A landscape with many peaks, sampled at points; each row gives a point and its height.
A climber steps from a point to whichever of its 3 nearest points has the largest rise for the distance, and stops where none of them is higher. Distance is the straight distance between rows; heights are no part of it.
kela height 52.8: [ 6  5  1  4 -4 -6 -3  6 -3 15 -4 -3 -3  3 -2  0 11]
Veno height 51.6: [-9 -9 -3 11 -2 -2 18  9 -9 11 -3 -3  3 16 -7 17  2]
naba height 33.4: [-10 -11  -7  11 -14  11   3  14 -10   7  -4  -3   5  13 -18  19   0]
besa height 56.6: [-10   1 -15  18  -6  -9  20   7  -3  20  -4   4  -2  16  -4  18  14]
Samok height 58.6: [ -9   8  -8  18   6 -19  18   4   9  22   0   5  -2  18   8   0  17]
Puzit height 48.4: [ -2  20   8  -1  -1   1  -8  -2  19 -24 -12  -2   6 -12  12 -15  -5]
roz height 41.9: [ 19  -5   8  -9   8  -6 -11 -11   0 -17  12   2  -6 -11   4 -20 -10]
zovis height 71.6: [ -2  18  -9   7 -14  -6  -5   3  -1  18 -11   0  -3   9   3   9  18]
Mef height 61.0: [  0  14   7  -7   4  -8  -7 -12  10 -26   4   4  -6  -9  12 -31  -4]
Guv height 51.9: [ 13  -1  13  -6   8 -15  -9 -15  -3  -6  16   2  -8 -13   9 -34  -5]
Laz height 23.7: [ -3  -8  -8   1 -19  17 -14  10  -9   0  -1  -4   2  -1 -15  20  -5]
pob height 61.9: [  0  13  -3  11  -6 -12   6   3   4  22  -6   2  -4  11   5   3  20]
makaz height 34.7: [ -1 -37   4  -5  16  10  14  -1 -11   5  11   9   6  14 -11   8 -21]
Kipav height 56.0: [ -1   9   4  -4   2 -10 -11  -8   2   6   2   1  -5  -3  13 -20  13]
seluz height 36.3: [-16 -23  -3  -2   8   1  20  -2 -21  18  13   6   2  15  -1  15  -6]
vekul height 19.6: [  7  -3  13  11   9 -17   7   0   1  17  11   4  -6   8  11 -33   2]
nafu height 25.7: [ -7 -16   2  -3  18 -19  27  -8  -9  29  17  10  -1  11  14 -11   5]
Ber height 40.1: [ -4 -25   5  -4  16   3  21  -1 -13  13   9   4   4  11  -2   1  -8]
buko height 43.8: [  7 -10  -4  -4  -7  18 -14   6  -6  -5   4  -1  -2  -4 -16  13 -11]
pizip height 14.6: [ -8  10  -8  -8 -10  11 -11   0  -2  -2  -8  -4   2  -8   2  13   6]
Povi height 14.3: [-14   7 -14  -7 -19  24 -10   0  -4 -13  -7  -5   2  -6  -7  22  -4]
mas height 25.8: [ -8   8 -11  -8  -8  23  -7   2   6 -26 -11  -3   8 -14  -5  21 -13]
rosev height 64.8: [ 13 -11   4  -3   2   5  -3   6  -7   5   2  -1   2  -1 -11   2  -4]
matu height 0.8: [-12  10 -11  -5 -21  17 -11   5  -8   0  -9  -7   4  -5  -4  23   3]
zedab height 53.1: [-15  -1 -15  19 -14  -4  14   9  -7  14  -3  -1   1  17  -8  21   7]
kagi height 74.5: [ -2  10   5 -10   7  -8 -10  -9   6 -14   3  -1  -2 -10  10 -20   3]
Febu height 35.5: [  2 -17  12   2  18 -13  21   3  -5  15   9   1   2  11   7 -17   0]
ridu height 63.8: [ 29 -22  10 -18   9   0 -15  -9   4 -19  19   1 -13 -14  -3   3 -26]
Tubis height 54.6: [  6   4   2 -14   1   1 -10  -7   0 -11   0  -4  -4 -14   1  -8   5]
Gil height 72.8: [  3  18   2   2  -2  15 -10   4  21 -28 -17  -4  12 -15   0   7 -13]
zaf height 46.6: [  6   8   7 -11   8  -1  -5  -6  13 -28   0  -1  -1 -17   7 -17 -10]
kal height 48.7: [-17  33  -3   1  -6  -3  -6  -5  13  -3 -14   3   6  -2  17   0  11]
Bedem height 54.9: [ -8  26   2  -1  -4   4  -6   1  16 -22 -19  -4  13 -11   9  -3   0]
Diza height 27.6: [  3  -4   4  10  10 -17  10   6   3  17   4   1  -5  13   7 -17   6]
Salo height 78.8: [-11  21   0  -6  -3   0  -5  -4  12 -10 -12  -3   8  -7  11  -3   7]
mov height 60.3: [  2   5   7  -5   2 -11 -10 -12   2 -10  13   0  -6 -10   9 -34  -1]
Sozo height 80.6: [ 22 -17   6  -6   6   3 -10  -2  -2  -3   8   3  -6  -8 -11  -3  -9]
zenu height 49.5: [  6  -6   0   1  -4   5  -4   6  -9   7  -3  -1   2   4 -10   3   6]
fenu height 43.7: [ 22 -13  10   2  12 -10  -4  -1  -1   4   7  -1  -2  -4  -2 -25  -4]
gekes height 46.8: [ -5 -12   3   8   4  -1  15   7  -5  14   2  -2   0  11  -4   6   1]
bolof height 29.1: [  7  -1  -4  -9  -2  20 -11  -3  11 -31  -4  -1  -4 -16  -6  17 -21]
daf height 54.5: [ 13  -7   9  -1   6  -5   0   4  -5   5   2  -4  -2   1  -5 -14   5]
Kurul height 36.7: [ 10  -4   0 -14   5  10 -10  -8   8 -25   5  -4  -4 -18  -4   7 -12]
Duv height 43.6: [ -6 -11   0   6   8  -9  24   1  -5  18   3   4  -3  15   1   3   5]
timak height 58.1: [-13  24 -22  23 -12 -10   6  -2   5  23  -7  10  -1  15   2  18  28]
kula height 67.2: [ 13 -20  11   3  12   1   3   7  -5   5   6  -3   3   4 -15  -2  -7]
Meso height 29.8: [ -4   5  -8   9 -21   5  -1   6  -7  11  -7  -3  -1   6  -4  22   5]
reko height 36.8: [-11  18  -3  -6  -5  14  -4   1   7 -19 -14  -4  10 -10   1  14  -3]

Write out the way that a climber takes from each point below.
Kurul | Tubis, kagi
Guv | mov, kagi
besa | Samok, pob, zovis
pizip | reko, Bedem, Salo

For each start below, name the point where the climber stops.
mas | Salo
matu | Sozo
Febu | zovis
Diza | zovis
vekul | Sozo
makaz | Sozo
daf | Sozo
roz | kagi
